Points, in no order, along strands that fork and pass close to each other.
Points whose rows are less than 49.8 apart are linked; no others are.
sala: 4, -5, 13, 5, 12, -14, 12, -1, -14, -15, 13, 17, -17, -3, 10, -1, -23, 2, 8, 11, 1, -14, -8, 10, 2, -5, -5
gebo: 12, 12, -7, -21, -6, 37, -4, -5, 12, 14, 1, 7, 24, 18, -17, -9, 18, -17, -2, 1, 18, 9, -2, 10, 8, 20, 0
vofog: 15, -15, 6, 8, 8, -15, -9, 13, 12, -4, -1, 8, 5, 11, 5, 17, -15, 18, -28, 8, 21, -2, 22, -3, -26, -4, -17
Raz: 10, -9, -1, 18, 17, 9, -10, -2, 9, 9, -3, 6, 4, -3, -8, 3, 5, -5, -19, -3, -16, 15, -1, 0, 13, 3, -14
vig: 17, -31, -9, 10, -2, -2, -3, 17, -6, -9, -15, 13, 2, 21, -4, 31, 0, 7, -8, -19, -12, -3, -14, -15, -22, -10, -13
Dulag: 1, -3, 0, 7, 21, -2, -3, 12, -9, -24, 10, -7, -22, -2, 7, 2, -13, 22, 20, 2, -14, 3, -6, -6, -6, -2, 20
vusa: -22, 4, 1, -3, 5, 12, 2, 12, -22, -15, 22, 3, -7, -1, 13, -2, -1, 19, 10, 8, -11, -14, -16, -19, 13, -16, 19
bozas: 0, -8, 1, 1, -11, -28, 2, 10, 13, -1, -24, 1, 21, -4, -2, 10, 7, -12, -1, -6, -14, 11, -1, -9, -14, -1, 5
Gaf: 2, -19, -16, 4, -16, -11, -1, -1, -4, -3, -21, 14, 39, -11, 0, 7, 9, -12, 19, -1, -23, -11, -1, -27, -6, -11, 3
Gumor: -2, -19, 1, -11, 2, 7, -5, 15, -13, -10, 1, 14, -2, 31, 4, 20, -1, 2, 21, -18, -10, -8, -15, -9, -23, -5, 12
Demoz: 13, -11, -13, 0, -13, 9, 8, -4, 7, 16, -10, 15, 25, 11, -7, 10, 4, -21, -2, 13, 9, 19, -5, 8, -11, 17, -24
vogi: -1, 0, 3, 16, 2, 8, -10, -4, 13, 23, -5, -4, 13, -6, -4, -1, 14, -2, -10, -16, -23, 2, -9, 1, 22, -7, -15
keru: -15, 7, 8, 7, 7, -25, 1, 10, -8, -15, -3, -18, -4, -16, -15, 4, 10, -7, -10, -1, -9, 5, 8, -7, 1, 1, 26
Kur: 0, -15, -15, -3, -10, -4, 4, -1, -10, 15, -3, 9, 12, 27, -9, 4, 3, -22, 4, 1, 5, 17, -9, 14, -14, 5, -20
kun: 16, 4, -11, 7, -12, -7, 11, 2, -6, 6, 11, -5, -14, 22, 5, 20, -21, -5, 29, 8, 16, 10, -24, 23, -16, 6, -6
Difor: 3, 10, -4, 4, -4, 9, 7, -7, 3, 22, -11, -8, 0, 15, -21, -1, 7, -30, 15, -12, -9, 8, -19, 19, 17, -1, -7
zulon: -8, -28, -7, -13, 6, 20, 0, 11, -22, -16, 7, 12, 0, 7, 13, 3, 6, 15, -8, -6, -10, -13, -2, -24, 7, -18, 2
Dufa: -6, 6, 8, 6, 28, -8, 4, 9, 9, -10, 8, -9, -6, -7, -11, -3, -7, 9, -21, 19, 14, -1, 31, 1, -3, 6, -1
zut: -19, 8, -1, 23, 1, -6, 5, -1, -4, -4, 8, 6, 3, -24, -11, 7, 18, -2, -25, 9, -3, -5, 9, -15, 16, 1, -2
ved: -15, -8, -3, 10, 16, -4, 3, 6, -7, -13, -2, 9, -8, -4, -5, 4, 6, 14, -2, -10, -26, -5, -5, -14, 5, -9, 2
pes: 22, -1, 10, 13, 26, 12, -7, 4, 12, -6, 7, 5, -22, 18, -16, 8, -12, 9, -11, 5, 25, -3, 16, 14, -27, 10, -14
Mabuv: -3, 15, 13, -2, 4, 3, 4, -6, 3, 8, 14, -13, -12, -14, 16, -12, -8, 7, 8, 2, 2, 2, -5, 16, 24, 4, 6
zuroz: -3, -2, -17, -6, -4, 3, -15, -9, -12, 12, 12, -9, -2, 14, 11, -8, 2, -4, 29, -12, -11, 9, -12, 1, 8, -4, 16
Meli: 9, -5, -5, 0, 3, -21, -10, 1, 5, 12, 9, -3, -4, 32, 3, 19, -16, 5, 5, -8, 22, 0, 10, 10, -22, 2, 1
peme: 8, 10, -18, -16, -20, 6, -10, -18, -1, 14, -19, -12, 12, 12, -9, -24, 9, -38, 6, -1, 9, 18, 9, 9, -9, 5, -11
Zin: -25, 17, 4, 4, -20, -9, -10, 3, 0, 15, 8, -20, 20, -21, 5, -6, 17, 0, -26, 0, -8, -4, -8, -10, 20, -10, 5
fal: -27, 12, 2, 1, -15, -6, -9, -4, -10, 13, 8, -15, 13, -7, 8, -19, 12, 0, 16, -15, -21, -14, -16, -3, 17, -22, 8
ripu: -1, 13, 2, -9, -2, -6, -18, -13, 5, 9, -5, -15, 6, -15, 1, -19, 9, -19, -11, 0, 0, 4, 18, -2, 16, -2, 14
Puba: 24, -8, 3, 16, -10, -11, -4, 6, 18, 8, -15, 13, 17, 7, 1, 29, -8, 1, -17, 0, 4, 16, -8, 3, -25, 8, -17
pom: -34, -1, -13, -16, -13, -7, 2, 2, -19, -5, -1, 5, 19, 2, 2, -8, 16, -5, 15, -2, -13, -2, 0, -15, -1, -4, 14
Buso: 4, 17, 11, -5, 14, -10, 9, -1, 3, -4, 11, -18, -7, -13, 9, -6, -29, 6, 14, 18, 11, -4, 14, 14, 20, 10, 12
bifik: 18, -4, 7, 4, 5, -15, -18, 0, 8, 10, 3, 8, 7, 24, -6, 17, -6, -12, -10, -6, 20, 2, 11, 12, -21, 6, -2
mip: 2, 19, 0, -8, -24, 33, -15, -13, 6, 30, -6, -15, 23, 8, -15, -20, 19, -27, 1, -13, 6, 4, -15, 17, 9, 3, -14
Vevak: -9, -1, -2, -7, 4, -25, 0, 7, -1, -7, 11, 1, -9, 20, 14, 15, -18, 24, 9, -3, 16, -9, 10, -1, -25, -2, 8
Mozig: -26, -2, -4, -17, -3, -18, 14, 4, -11, -7, -5, 4, 4, 7, 4, -3, 4, 1, 12, -6, -14, 7, -7, -1, -4, 2, 8
puz: 23, 13, 16, 17, 5, 14, 10, -6, 10, -1, 2, 9, -14, -11, 0, 0, -10, -7, 29, 1, -4, -4, -18, 22, 18, 12, -7
pab: -6, 20, 18, -2, -18, 8, -13, -15, 5, 22, 9, -13, 8, -11, 9, -31, 14, -15, 12, -12, 4, -13, -9, 16, 12, -9, -2
zelu: 8, -10, -13, 3, 11, 14, 1, -9, -5, 10, 11, 9, -23, 17, 5, -2, -7, 7, -6, 1, 3, 6, -7, 7, 5, -4, -19
Kobep: -17, 12, 20, -21, -10, 15, 17, -7, 10, 10, -5, -5, 0, -14, 1, -14, 21, -5, -3, -4, 15, 1, 9, 12, 17, 13, 1
Bam: 12, 5, 10, -6, 23, 29, -2, -1, 17, 4, 15, 14, -3, 14, -4, -14, 0, 6, -8, 9, 20, -4, 9, 8, 10, 7, -6
fiv: 12, -20, -19, 8, -5, 2, 1, 9, -10, -2, -2, 10, -17, 30, -10, 32, -5, 4, -10, -14, 2, 3, -20, -5, -26, -12, -17
Vuref: -5, -10, -16, 3, 5, -2, 6, 2, -5, 7, -9, 4, 1, 21, -9, 10, 4, -4, 15, -18, -26, 6, -18, 0, 4, -4, -7
mado: -16, -6, 0, 9, 9, -18, 5, 11, -5, -22, -1, 13, -13, -2, -6, 13, 3, 15, -11, -2, -8, -6, 1, -15, -19, -6, 3
rop: 15, -25, 1, 4, -4, -21, -17, 16, 1, -2, 2, 6, 12, 20, 13, 24, -5, 15, -15, -7, 17, -1, 10, -9, -25, -12, -4
duruf: 9, 29, 17, -19, -21, 26, -18, -21, 5, 21, 7, -19, 11, -2, 6, -28, 2, -15, 16, -12, 15, -10, -9, 23, 11, 6, 3
Pori: 11, -16, -16, 10, 8, 6, -2, 2, -7, -10, -3, 8, -34, 21, -7, 14, -10, 14, 1, -13, -11, 3, -18, -6, -20, -9, -7
sak: -9, 14, 6, 9, 13, -21, 9, 3, -9, -17, 14, -12, -18, -14, -1, 4, -16, 9, 6, 15, 8, -6, 10, 6, 3, 8, 19
pani: 4, -31, -13, -6, -1, -10, 4, 8, -3, -1, 0, 16, 2, 18, 13, 9, 2, 7, -7, 3, 9, 4, 5, -8, -17, -6, -14
vatu: 2, -4, -3, 14, -13, 5, 1, -4, 16, 22, -17, 1, 36, -18, 4, -2, 7, -2, -4, -4, -25, 3, -10, -5, 21, -6, -19
ruzap: -6, 18, 11, -12, -28, 15, -17, -15, 11, 24, -9, -13, 25, -11, 2, -31, 24, -19, -4, -13, 3, -4, 1, 8, 6, -2, -11
mazas: -5, 3, 1, 1, 16, 7, -1, -6, 0, 6, 17, -2, -18, -1, 14, -13, -12, 18, -6, 7, 1, 1, 1, 7, 16, -4, -5
zudag: 12, -3, -1, -1, -14, 17, 2, -10, 16, 17, -12, 16, 34, -9, -2, -9, 14, -21, 0, 7, 1, 10, 2, 2, 7, 13, -14
pekop: -8, -19, -6, -9, 1, 16, 0, 21, -11, -36, -7, 16, -9, 1, -1, 16, -2, 23, -22, 11, -2, -16, 5, -35, -24, -13, 7
Puseb: -3, -8, -3, 6, 15, 0, 3, 12, -33, -36, 18, -1, -26, -4, -2, 4, -22, 26, -2, 15, 6, -24, 4, -14, -9, -14, 11
rus: -14, 17, 18, 9, -17, 5, -13, -3, 16, 18, 4, -9, 25, -28, 0, -8, 24, -8, -24, -2, -1, -11, -1, -3, 17, -4, -2
manov: 14, 10, 1, -6, 6, -2, 1, -12, 1, 11, 7, 0, -7, 18, -6, 5, -14, -20, 15, 1, 13, 4, -4, 25, 0, 17, 5
vab: -9, 3, 12, 0, -3, -36, -3, 12, 5, -10, -12, -9, 5, -5, -6, 9, 10, -8, -6, -10, -4, 5, 4, -5, -16, -1, 20
Pur: 11, -34, -1, -4, 4, 6, -6, 21, -17, -38, -6, 5, -13, 5, 2, 16, -8, 25, -25, -10, 4, -17, 8, -22, -27, -16, -1
mune: 5, 2, -3, 2, -17, -11, 2, -6, 10, 4, -22, -11, 28, -36, 4, -7, 9, -17, -5, 11, -14, 11, 4, -15, 12, -1, 11
riro: 8, 10, 34, -3, 12, -3, 4, 8, 21, -9, -11, -6, -6, -2, -16, 5, 9, -6, -11, -8, 19, 5, 14, 16, -15, 19, 10
lanu: 17, -3, 2, 9, -6, -16, 7, 6, -2, -11, 4, 8, -15, 9, 15, 15, -20, 9, 32, 0, -3, -1, -22, 12, -15, 1, 0
gamev: 4, -4, -10, 6, -7, -7, 10, 2, -8, 12, 5, 3, -12, 31, -5, 14, -5, -13, 13, -4, 12, 11, -23, 19, -19, -2, -13
kigot: 9, -16, -8, 9, 8, -1, -4, -1, 3, -1, 2, 7, 21, -21, 11, 7, -9, 8, -20, 22, -6, 9, 12, -16, 9, 3, -4
gepu: 20, 2, 16, 5, 20, -6, -1, -5, -1, -5, 13, 10, -14, 10, 0, 6, -29, -2, 10, 7, 11, -7, 0, 22, -4, 12, -2
sozum: -13, -1, -6, 6, 9, 2, -1, -1, -3, 8, -2, 0, 1, 3, -1, 0, 6, 8, 8, -22, -32, 1, -14, -4, 18, -6, -2
Lav: 20, 4, 13, 9, -2, -2, -10, 7, 21, 10, -4, 14, 8, 23, -7, 23, -2, -1, -23, -4, 22, 10, 0, 13, -27, 9, -15
rogot: 5, -6, 0, 1, -9, -12, 6, -1, 17, 9, -28, -9, 17, -15, -6, -1, 15, -20, 1, -7, -15, 15, 3, -5, 7, 0, 1
saf: 24, -15, 0, 13, 18, 4, -15, 5, 5, -6, 0, 2, -19, 17, -13, 15, -20, 19, -27, 0, 21, -2, 21, 6, -32, -1, -22
sovef: -20, 29, 11, 22, 0, 0, 15, 1, -12, -8, 11, -11, -21, -20, -11, -6, 0, 9, -15, 9, -3, -8, -13, 1, 24, -3, 3
Gabez: 20, 7, -10, 7, 8, 7, 1, -9, 4, -12, 6, 2, -33, -14, 11, -4, -35, 26, 16, 18, 0, -3, 2, 10, 0, 4, -10
dezu: 3, 1, 7, 5, 16, 9, 4, -6, 13, -11, -11, 22, -22, -4, -14, -5, -5, 7, -24, 3, -4, 1, 6, 5, -12, 5, -20
fot: 22, -27, -6, 17, -5, -12, -4, 9, 3, -3, -17, 13, 22, 4, 1, 32, -7, 2, -3, -6, -16, 6, -13, -14, -20, -1, -7
semu: 6, -27, -4, 19, 20, 3, -7, 10, -15, -20, 7, 2, -9, -15, -2, 2, 4, 17, -24, 9, 0, -2, 20, -15, -6, -11, -11
rudu: -13, -3, -9, 14, -10, -25, 2, 3, -8, -10, 1, 12, 16, -14, -8, 16, 14, -10, -12, 14, 2, -8, 9, -22, -2, -2, 10
reta: -4, 11, -7, 6, 2, -3, 10, -5, -6, -21, 7, 5, -35, -20, 9, -9, -23, 29, 10, 17, -2, -8, -4, -2, -1, -6, 2
metus: 14, 12, -9, -12, 12, 37, 2, -1, 12, 13, 16, 8, 3, 29, -17, 2, 2, -8, -5, 11, 27, 5, -2, 10, 7, 13, -6
mupaf: 7, -23, -14, -7, 23, 0, -8, 4, -13, 1, 17, -6, -6, 20, 9, 4, -19, 15, -1, 0, 5, -9, 17, -8, 9, -8, 3
Saku: 8, -14, -26, 0, -23, -9, -7, -13, -3, 7, -22, 5, 34, -3, 1, 2, 6, -19, 18, -4, -18, 10, 1, -13, -13, 4, -4
monav: 4, 4, 19, 14, 15, -15, 2, 2, 13, -6, -4, 1, -20, 2, -7, 10, -1, 1, -2, -13, 4, 6, 3, 15, -19, 12, -1
nugof: -7, -2, -9, -19, 0, -21, -12, 1, -7, -4, 7, -5, 2, 15, 9, 0, -4, -2, 24, -4, 2, -4, 10, -7, -15, -2, 30
povo: -5, 3, 9, 9, 12, -20, 2, 2, 0, -18, -1, 8, -25, 1, -3, 12, -12, 18, -4, -13, -5, -2, -2, 5, -27, 4, -1
Sevi: 6, 11, 9, 11, -2, 5, 11, -11, 2, 14, 0, 0, -5, -2, 0, -8, -3, -13, 30, -11, -11, -3, -19, 23, 20, 2, -7
Zala: -16, 14, -1, -6, -3, -19, -7, -2, -10, -3, 1, -22, 1, -16, -4, -12, 11, -11, -7, 2, -6, 1, 10, -12, 16, -6, 29
Vor: -26, 0, -1, 9, -10, -2, -5, 11, -2, 7, 13, -2, 15, -10, 11, -5, 17, 15, -17, 1, -16, -6, -14, -20, 14, -23, -4
Delar: -1, 7, -8, -14, -3, 6, -5, -18, -8, 21, 9, -4, 5, 16, 2, -15, -7, -18, 16, -2, 8, 9, 1, 22, 9, 12, -3
maman: 15, -12, -10, 8, 0, 0, 7, -2, -9, -10, 4, 15, -33, 14, 8, 11, -18, 15, 23, -6, -4, -5, -21, 4, -17, -4, -7
nafaz: 6, 15, -1, -18, -21, 8, -4, -22, -4, 13, -22, -19, -1, -1, -6, -31, 12, -34, 16, -14, 3, 7, 3, 13, 2, -1, -3
sop: -16, -12, -14, 2, -16, 2, 0, -3, -3, 16, -9, 6, 33, -8, 8, -7, 14, 3, 4, -5, -24, 8, -7, -8, 11, -5, -18
Rur: -15, -14, -14, -19, -5, -5, -13, 4, -16, -8, -1, 13, 24, 6, 6, 5, 10, -6, 8, 1, -12, -6, 8, -25, -9, -4, 18
sunov: -6, -17, -11, 3, -15, -12, 0, 8, -11, -16, -6, 17, 32, -13, 1, 22, 7, -4, 1, 12, -12, -11, 1, -35, -10, -5, 16
vite: 3, 12, 12, -22, -6, 28, 4, -8, 16, 11, -7, 4, 14, 2, -9, -17, 25, -13, 1, -9, 12, 4, 4, 10, 12, 19, 2
laz: -24, 10, 5, 8, -4, -2, 1, 6, -12, 1, 22, -6, -3, -9, 15, -12, 4, 16, 7, 0, -12, -10, -21, -4, 20, -19, 8
livil: -4, -8, 5, -2, 12, -3, 0, 12, -10, -19, 6, 9, -11, 11, 6, 14, -5, 10, 27, -10, -13, -8, -14, -9, -14, -4, 22
dezoz: 7, 12, -12, 1, -9, 22, -11, -13, 1, 26, -3, -1, 15, 13, -23, -3, 11, -39, -1, -3, -3, 6, -14, 11, 13, -3, -11
sedom: -17, -2, -9, -9, -11, 1, -10, -6, 0, 22, 8, -3, 23, -3, 17, -15, 10, 3, -7, 3, -2, 10, 6, 2, 12, 1, -12
bizip: -13, -15, -10, 0, 0, 14, 8, 18, -1, -26, -11, 19, 6, -8, 1, 17, 6, 18, -10, 10, -21, -6, -5, -38, -14, -10, 3
Gebip: 8, 20, 21, -23, -12, 11, -4, -22, 1, 8, -19, -14, -4, -12, -8, -27, 11, -31, 8, -14, 5, -7, 7, 9, 12, 1, 12
Fusu: -26, 19, -4, 28, -1, -7, 14, 7, -14, -7, 8, -5, -12, -13, -19, 4, 15, 6, -13, 3, -9, -11, -10, -15, 20, -7, 7
Zaz: -3, 3, -2, -6, 10, 8, 4, 1, 21, 8, -2, -7, 3, -10, 8, -7, 1, 12, -24, 12, 5, 15, 18, 0, 13, 11, -7
Pogas: -1, 8, 13, -2, 2, 8, 2, 0, 19, 3, -8, -5, 18, -29, 0, -3, 11, -2, -26, 14, 3, 11, 16, -4, 18, 15, 4
Saze: 5, 21, 21, -6, 18, 31, 9, -3, 17, -9, 9, 7, -16, -6, -4, -22, -1, 17, -3, 6, 13, -4, 0, 12, 10, 10, 0
Bafam: -11, 0, 5, -13, -4, -25, 9, -1, 0, 1, -5, 6, -1, 17, 5, 4, -6, -2, 5, -11, 1, 9, -3, 16, -19, 10, -4
nisug: -2, -5, -8, 8, -8, -8, -1, 0, 1, 0, -4, 0, 30, -30, 9, 3, 3, 0, -11, 16, -16, 9, 0, -21, 15, -2, 9
das: -9, 24, 24, -21, -26, 15, -5, -16, 3, 14, -17, -17, 11, -23, -5, -25, 24, -21, -10, -11, 5, -13, 7, 2, 17, -4, 5
malo: 11, -29, 3, 14, 20, -6, -11, 19, -19, -28, 5, -3, -14, 3, -4, 9, -3, 22, -17, -4, 4, -6, 15, -10, -31, -13, -4
dip: -16, 22, 24, 6, 6, 6, 5, -5, 3, 6, 7, -10, -10, -23, 0, -10, 4, 6, -10, -7, -7, -5, -7, 12, 26, 3, 2
pige: 20, 13, 13, -3, 15, 13, 9, 5, 26, -4, 4, 4, -20, 22, -10, 2, -12, 6, 5, 6, 31, -1, 5, 20, -17, 15, -1
gane: -18, 10, 16, -11, -4, -15, 21, -6, 1, 1, -8, -8, -12, -15, -4, 2, 11, -9, -2, -4, 7, 0, 9, 8, 8, 12, 12
zubem: 18, -31, -15, 14, 11, 5, -6, 1, -1, -8, -3, 10, 3, -11, 7, 14, -7, 15, -21, 10, -6, 7, 11, -16, -3, 1, -14
sov: -20, -8, -3, 0, 4, 23, -4, 18, -22, -21, 19, 4, -6, 1, 6, 4, 10, 20, -13, 8, -3, -18, -4, -33, 9, -21, 15
fom: 1, -5, -7, -6, 24, -9, 4, 1, 11, 12, 13, -8, -4, 19, -1, -1, -26, 9, 2, 6, 15, -7, 26, 1, 5, 2, -5
Gavuv: 9, 5, 12, -12, 6, 3, 2, -2, 22, 6, -8, 1, 1, 4, -8, -3, 13, -16, -2, -2, 17, 8, 16, 11, -2, 18, 8
gapu: -19, -9, -17, 8, -12, -3, 22, 12, 1, -14, -14, 17, 12, -14, 0, 10, 11, 15, -6, 11, -19, -3, -9, -30, -4, -8, -9
Tesub: 26, 12, -7, 2, -4, 7, 12, -3, 14, -3, 2, -3, -23, -6, 15, 5, -26, 12, 26, 18, 8, 8, -5, 19, 4, 16, -12
Zekiv: 2, -32, -13, -14, 5, 18, -5, 13, -17, -8, 0, 12, 6, 23, 7, 13, 6, 2, 5, -11, -14, -4, -8, -18, -2, -8, 5
Bobid: -7, -2, -22, -6, -15, 1, -18, -12, -11, 15, -7, -6, 15, 10, 0, -16, 15, -15, 20, -18, -21, 5, -4, -8, 3, -10, 0
nesus: 6, -22, 1, -3, 10, -6, 7, 4, -22, -26, 7, 12, -29, 6, 8, 0, -21, 17, -5, 0, 6, -19, -3, -3, -9, -18, -5
nugig: -11, 12, -11, 11, 6, 6, 2, 4, -26, -27, 22, -4, -30, -15, 1, -4, -24, 35, -1, 24, 1, -18, -3, -13, 5, -13, 11
tila: 31, 13, 11, -8, -10, 8, 12, -2, 15, -1, -4, -13, -7, -14, 12, 8, -16, -6, 29, 14, 13, 7, 0, 27, 16, 26, 2
lib: -3, -5, 3, 10, 14, -22, 2, 14, 9, -13, 3, 2, 2, -7, -3, 10, -4, 11, -26, 20, 13, 3, 25, -10, -17, 1, -3
Rusek: 25, 21, 18, -20, -3, 35, 0, -5, 12, 7, 3, -15, 0, 3, -6, -16, 7, -6, 22, -6, 25, -2, -7, 18, 20, 16, 22
Nuvo: 19, 15, 13, -11, -11, 18, 6, -12, 8, 14, 0, -18, -10, -6, 6, -8, -2, -14, 28, 0, 18, 4, -4, 25, 19, 16, 11
gez: -5, 8, 5, -5, 26, 4, 4, 2, 20, 8, 10, -14, -1, 0, -4, -9, -12, 10, -11, 11, 14, -2, 32, 2, 15, 8, -1
niz: 6, -1, -12, -19, -22, -9, -3, -11, 8, 12, -23, -9, 23, -5, 4, -19, 8, -26, 0, 8, 8, 18, 20, 0, -8, 8, -4
fola: -10, 14, 13, 9, 12, 3, 16, 0, 11, -14, -6, 9, -29, -15, -13, -15, 0, 9, -19, 8, 0, -1, 2, 4, -2, -3, -10
Kotal: -23, 15, 9, -6, -15, -9, 9, -8, -6, 15, -13, -20, 5, -17, -4, -19, 15, -11, 13, -18, -14, -10, -7, 7, 24, -13, 5
leg: 6, -1, -12, -9, 1, -17, -14, -7, -4, 5, 0, -12, -6, 13, 3, -6, -2, -17, 22, -10, -4, 9, 1, 1, -5, -1, 22
kilit: 2, 8, -1, -16, -30, 2, 1, -16, 7, 11, -28, -14, 23, -29, 6, -20, 17, -25, -6, 6, 3, 8, 17, -6, 4, 2, -1
Biz: 2, 22, 26, 8, 17, 11, 16, 1, 7, -19, 3, 2, -26, -23, -8, -15, -9, 7, -2, 13, 7, -6, -2, 15, 6, 6, 1
bak: -3, 9, -15, -4, -15, 9, -14, -18, -17, 24, 15, -17, 5, 11, 10, -13, -7, -7, 25, -9, -2, 9, -16, 20, 12, 3, -1
gorav: -21, 15, 11, -7, -12, -17, 21, -8, -13, -1, -7, -14, -8, -20, -3, -4, 5, -10, 15, -7, -7, -7, -6, 7, 19, 2, 17
Nulas: 16, -14, -12, 14, 15, 6, -5, 2, 4, 6, 4, 3, -15, 16, -9, 13, 0, -6, -15, 3, 5, 15, -1, 3, -4, 1, -12
Nogel: -16, -17, -14, -9, -1, -1, 6, 1, -8, 7, 9, 10, 7, 8, 17, -12, 6, 11, -6, 9, 3, 7, 6, -4, 4, -6, -18
Zuges: -18, 5, -5, -9, 6, -28, 3, 6, -10, -10, 15, -4, -4, 6, 4, 7, -8, 7, 9, 7, 10, -9, 11, -7, -9, 0, 24

A fork is a point with three links, a tip a point with one. Leave the first point through the second and follow the links. Name the first fork or tip that comes.
Nuvo, tila -> zuroz
fot, vig -> zudag
nisug, kigot -> gapu
gepu, sala -> Rusek
zudag, Demoz -> Zuges
gapu, bizip -> mune

A fork is a point with three links. Follow the links from the first point to the second and name the forks in between, in order.
pab, rogot -> ruzap, mune
fal, dezu -> vite
fiv, lib -> Zuges, Mabuv, vogi, vofog
Lav, Bafam -> Zuges, Mabuv, sunov
vusa, zut -> laz, vite, sozum, vogi, Mabuv
livil, metus -> laz, vite
Puba, fom -> Zuges, Mabuv, vogi, vofog, gez

Follow the links from the first point to the second, and from the first to the third. Name the last point that the two ways share.
rudu, Kotal, reta -> Mabuv
fot, Nogel, manov -> Zuges
Zekiv, sop, Nulas -> vogi
Bobid, Zaz, Puba -> Zuges
